Each row is a point on a landscape with many peaks, with its height.
A climber steps from a point to whichever of its 5 nearest points has the largest rise for the distance, and stops where none of them is higher. Distance is the straight distance between rows; heights are no part of it.
(587) h=688: [ -6 -16 -29 -19 -14  11 -10  11 -15   7 -32 -24  24   1 -19 -22 -31 -16
 -19   2 -42 -29]
(835) h=411: [  4 -10   7  -6  -3  12  -9   0  -7  27  57 -11  -2  12   2 -13 -50 -26
   2 -38   6  13]
(668) h=620: [ -6 -20 -46 -27  -1  55  11  38 -12  12 -14  -1  21   0 -20   0 -15  23
  12   1 -38  -2]
(780) h=469: [-12 -21 -25 -37 -38 -17 -21  15  -2   4  11 -29  10  14 -13  -8 -17 -37
 -50  28 -59 -18]
(626) h=540: [ 25   0 -31  10  -5 -10 -15  -9   6 -14 -44 -26 -11   9  26 -30  59  16
  12   1  -6   8]
(787) h=520: [-10 -26 -33 -37 -29 -14 -10  25 -11   7  21 -10  23   2 -18  11 -16 -40
 -45   4 -27  -7]
(69) h=538: [ 19   8 -13 -15  -6  25   5  22  -4  -3 -14 -21  -1  -6 -12 -20 -35  -4
  47 -20 -37  32]
(784) h=299: [-26  29  14  11  20 -13  26   3  12   3   3  24   2  -6  10  -5  28  13
  21  33  29   5]
(336) h=709: [ 21 -25  20  18  34  -8 -21 -19 -42 -58 -33  50  11 -16  16 -19  31   3
  -6 -41  27  23]
(208) h=338: [ -3  16   4   9  25  -1  22   8   6  25   0  -5  -8  18   2 -11  16   9
  13  16  23  34]
(498) h=431: [-11  -8 -62 -45   6   1 -47  25 -13  -7 -15 -13  41 -18 -17 -26  -7  -7
 -30  18 -64  21]
(415) h=18: [  8   0  52  28  13 -32 -33   5  17 -25 -11  10  -7 -33 -12   7  23   7
 -36  -3  43  34]
(89) h=394: [ -3  39  37  16  18 -31  43 -17  34   6  -2  13 -18  -1  -2  22   2  -9
   8  33  22 -17]
(169) h=390: [-10  25  23  26 -12 -15 -15 -12  40   4  23   4 -49 -30 -17  44 -11 -22
 -40   8  46  14]
(411) h=290: [ -7  12  57  14   3 -33 -20   1  14 -22  11  28  -2 -35  -1  10  35  11
   3   2  32   8]
(53) h=374: [ 10   0  -9   1  11  -1  -6  -9   3  -1  62  -5  28   6 -22 -31 -54 -43
   9 -37   0   3]
(298) h=468: [-14  -8 -34 -10  10 -18  13  26  17  -6  40   1  35  -3 -28 -17 -19 -53
  -2 -17 -36 -26]
(228) h=371: [ 12 -10  60   5  -6 -24 -41  -5 -24 -38  -3  31  -4 -15  -6   8  13  17
 -48  -5  49   8]
(138) h=535: [  8  -2  -5  -9 -21  14 -15  25   2  23  12 -27 -25  14   9  -2   9  17
  28  -9   2  47]
(592) h=705: [ 22   0  63  19   6 -43 -17 -18  -9 -31 -22  27   2 -18  12  -5  33  10
  17 -13   3 -24]
(81) h=444: [-27 -11 -57 -15   4 -24   4  27   0  -6  27 -14  30   7 -18 -26   1 -79
 -21  13 -28 -22]
(811) h=663: [ 28 -20  32  11  18  -5 -31 -15 -21 -46  -5  37   2  -7  28 -31  45   7
  11 -67  26  33]
(490) h=475: [-19 -14  -2 -16  -6   1  -4  16  10  20  37  -9  24  -7 -16 -14 -45 -48
   2 -28 -29 -17]
(527) h=485: [-15   3  -5  -1 -19  -6   8  13 -10  37   5 -16 -36  40  27  -3  18  33
  25  16  28  38]
(204) h=589: [ 21  -8  63  26   1 -27 -29 -13  -9 -27  -7  15   0 -23   3   4  11  14
 -37 -19  33   7]
(704) h=547: [  4  -5 -26 -16   8  29   3  40   1  17 -16   1  17  -5 -25   0 -33  -8
   8   7 -55  -5]
(589) h=699: [  6   2 -40   4 -22  20  -1 -21  -8 -13 -33 -41   9  17  21  40   9  16
  37   6 -35  -4]
(145) h=274: [-12  21  40  30  12 -11   8   9  21  -5  14  25  -9 -19  -2   0  29  14
  21  15  14  -2]
(319) h=437: [  5  33  34  38   6 -23  -8 -35  30  -5  -5  -1 -19 -39 -12  11  -6 -12
 -36  25  31  -4]
(229) h=611: [  0  -4 -44  -6  -3  37  -4 -11  13 -31 -50 -23  15   9  26  16  23  22
  53   5 -33  -7]
(96) h=363: [-14   0  -7   3  25  24  35  -5   9  19  57  24  -1  24   5  18 -41 -18
 -13  12  40 -10]
(75) h=539: [ 18   3 -21 -12  -4  19  22   8   2  15 -14 -22   4  -3 -19 -11 -43 -20
  34  -5 -42  -8]
(743) h=658: [  2   3  29  25 -20 -45   6 -14  -5  -9 -31  -6 -10   6  -3  -4  50  35
  17  -7  -4 -36]
(684) h=275: [ -3 -11  -2  13  21  37 -10  -2   7  27  66  15  -5   3  -6 -14 -56 -28
 -18  -9  27   6]
(504) h=639: [ -7   0 -22 -28  -4  39   2  19   5  11  -9   2  13  -1 -13   0 -15  23
  35 -13 -35   5]
(857) h=568: [-17 -32 -17 -37 -24  -2  -4  30 -17  17 -16 -19  20  -3 -27   5 -37 -26
 -41   7 -36 -42]
(348) h=592: [  0 -28 -53 -50 -17  34 -22 -11 -36   4 -11 -24  34   8   5  32   0  51
 -11   4 -37   2]
(381) h=527: [-20 -12 -50 -48  14  41 -27  22 -12  15 -12  -1  32   6 -13  18 -17  34
 -20   9 -36  -6]
(512) h=643: [ 20 -30  25  10  25  23 -35  -4 -53 -44  -7  43  -3  -9  40  -2  47   4
  -3 -68  45  10]
(799) h=488: [-10  -9 -60 -50   0  43 -39  18 -17   9  -2  -2  21  -1   6  11 -17  28
 -27   8 -41   4]
(377) h=659: [ 27  -2  39  26  15 -17 -18 -10 -11 -49 -19  31   1 -26  10 -18  35  -5
  34 -58   3  -7]
(362) h=457: [  8  -5   0  -9 -22 -20  11 -15 -16  27 -16 -33 -32  41  27  -6  34  35
   8  15  17  16]
(409) h=145: [ -1  -9  28   7   6 -16  -7   8  -2 -31 -31  22  11 -13  -1 -25  58  19
  36 -48 -10 -16]
(215) h=747: [  3  16  32  28  17 -40 -23 -15  14 -20 -21   6 -19 -37 -12 -12   9 -13
 -39   8  43  35]
(143) h=449: [-35 -17 -58 -29   6 -24 -13  31   1 -13  33 -20  25  20 -11 -16   3 -64
 -30  11 -25  -3]
(44) h=526: [ -7  -3   8  15  -3 -18  17 -15 -21  -7 -42  -8   3  11  11 -10  51  28
   9  -7   6 -43]
(111) h=364: [-11  19  17  -1   4  15  50 -22   9  18  17  26 -11  17   5  14 -22   1
   2  24  30  -9]
(631) h=440: [-16  17  -1  -5   4  -2  13  20  -3  25  16   5 -21  25  19 -17  24  37
   5  20  29  17]
(692) h=350: [-12   4 -47 -25  -4 -25 -15  23  12 -25  30 -43  15  14 -10 -13   6 -72
 -20  38 -30  23]
(740) h=711: [ 41 -26  39  26  32 -16 -23 -42 -34 -40 -32  23   5 -11  10 -22   0  11
 -19 -21  30   7]
(762) h=339: [ -5 -11 -24  21  -2 -10  -5   2  10  -6 -42  -6   4  17  32 -44  73  18
  13  -6  19   7]
(660) h=576: [ 15  -6  -4  -9 -26  19  -6  -4 -11   8 -10 -28 -36  12  21  27  -4  16
  39   3  -8   4]
(57) h=486: [-31 -27 -24 -25 -19  -9  16  56  13   7  40   9  29  11 -32  -1 -20 -59
  -7 -12 -26 -21]
(805) h=514: [ -3 -10 -49 -30   6  23 -12  33 -16  -2 -13  -4  33 -13 -21 -17 -22  16
 -14   9 -55  -4]
(829) h=735: [ -7 -11 -41 -24  -8  30  -7 -11 -23 -25 -42 -30  14  15  12  45   2  46
   9  -6 -22 -11]
(395) h=459: [  2 -27   2  -5 -10  11  -8   8  21  24  55   0   2  -3 -13 -17 -37 -42
   4 -40 -11  -1]
(33) h=208: [ 14  25 -11   8   3  15  32 -13 -15  39   1 -19 -16  11  13 -24 -20   2
  -3  22  -1  14]
(206) h=731: [ -1 -18 -22 -38 -10  41  -7   5 -20  11  -8  -5  14  -1  -1  30   8  41
  22  -4 -32 -11]
(495) h=329: [ 12  11  -1 -15  -1   9  25 -22  -7  34  27  -4  -6  15   5   4 -44 -17
 -19  -3  23  -8]
(196) h=621: [ 35   8 -29  20 -29   9 -13 -19   0  -3 -46 -49 -15  23  28  -4  23  26
  32   3 -13   8]
(390) h=252: [  7  11   0  12  13   9  55 -10  -8  30  10   7   1  19   3 -12  -3  18
   1  14  11  -2]
(519) h=418: [-14  28  37  19  -1 -13  -3  -9  44  -6  27  29 -49 -26 -10  54 -12 -17
 -28  10  42   7]
(108) h=389: [-13   4   0  12  16  24  32  16  26  25  42  32 -15   5   4  26 -28 -12
   2  16  42 -19]
(316) h=530: [  5  -5 -26  18 -21 -16   2 -16  -6 -21 -52 -27  -7  22  21 -16  51  21
  12  -2   8  -1]
(763) h=465: [ 12 -11  21 -24 -23   3  15   9 -10  13  30 -23  19  -2 -22   5 -39 -24
   2 -30 -28 -20]
(603) h=487: [ 10  -1  -2   1 -15  27   9  -4 -16   9 -10   1   7   1  -7 -22 -45 -12
  17  -3 -40   3]
(664) h=403: [-19  26  -3  24  14  22  26   8  54  19  40  53 -22   8  -5  45 -17 -30
   4  23  38   2]
(643) h=443: [  9  10  42  32   7 -39   9 -22  35 -19 -10  -7 -29 -38 -22  22  -8 -20
 -61  16  43  14]
(821) h=189: [ -2  29  46  38   9 -21 -13  -9  32 -14   5  22 -19 -40  -5  -7  10  12
   0  10  22  22]
(353) h=335: [ 33   2  15   6  -5   8  26 -36  -9  26  12 -18 -19  20  -3 -12 -46  -8
   0  12   7   1]
(225) h=297: [  4  19  -7  22  24   0  39   3   1  27   4   0  -5  18   7 -21   0  15
   7  24  29   9]
(329) h=419: [  6  35  35   6  -7 -17   7 -30  34  -9  23   8 -38 -30  -2  45  -4 -23
 -20  27  17 -16]
(736) h=412: [-28  12  62   9 -19 -41  -1   0  22  -1   6  11  -8 -11   3   5  30  18
  18   1  26  -2]
(418) h=349: [-11  29  34  31  28 -24  39  -9  15  -2   2  23   0 -11  -9  12  11  -2
  12  35  11 -12]
(175) h=385: [-30  17  17  14   8 -23  19  15  21  21   4  27  -4  11   3   2  28  35
  14  17  16  10]
(488) h=343: [  0  38  10  35  16   0  44 -14  11  29  10   7 -11   2   2   3 -16   5
 -10  32  27 -28]
(233) h=430: [ 19   4   9  -6 -14  16   5 -13  -3  34  32  -6 -19  25 -11   1 -58 -27
  -3 -19 -23  -3]
(552) h=722: [ 24 -19  43  29  14  -8 -21 -34 -35 -48 -31  35  -9 -16  15 -28  31   6
   8 -35  15   2]
(707) h=445: [-28  11  31  11 -14 -28  13   8  -4  26 -10  -2 -19  12  15  15  34  35
   5   4  31  -2]
(801) h=827: [  0 -19 -25 -39 -22  42 -12  -9  -4  -5 -28 -13  15  13   8  47   0  32
  44   8 -34 -22]
(598) h=379: [  7 -10 -61 -15   2  37 -10 -29 -27 -27 -40 -30  24  -9  25  21   7  39
   3  12 -34 -11]

Call two points neighbours if one is among the 5 nearest of the other. Go from one point of each pair to the other, from neighbour to neighbour, staying as high as possible. Name the lowest point that can't be avoided.
(587), (801) -> (704)
(587), (552) -> (316)
(552), (215) -> (204)

For each start below, name the point where the climber stops.
(390) -> (215)
(96) -> (215)
(395) -> (587)
(298) -> (587)
(53) -> (587)
(631) -> (801)
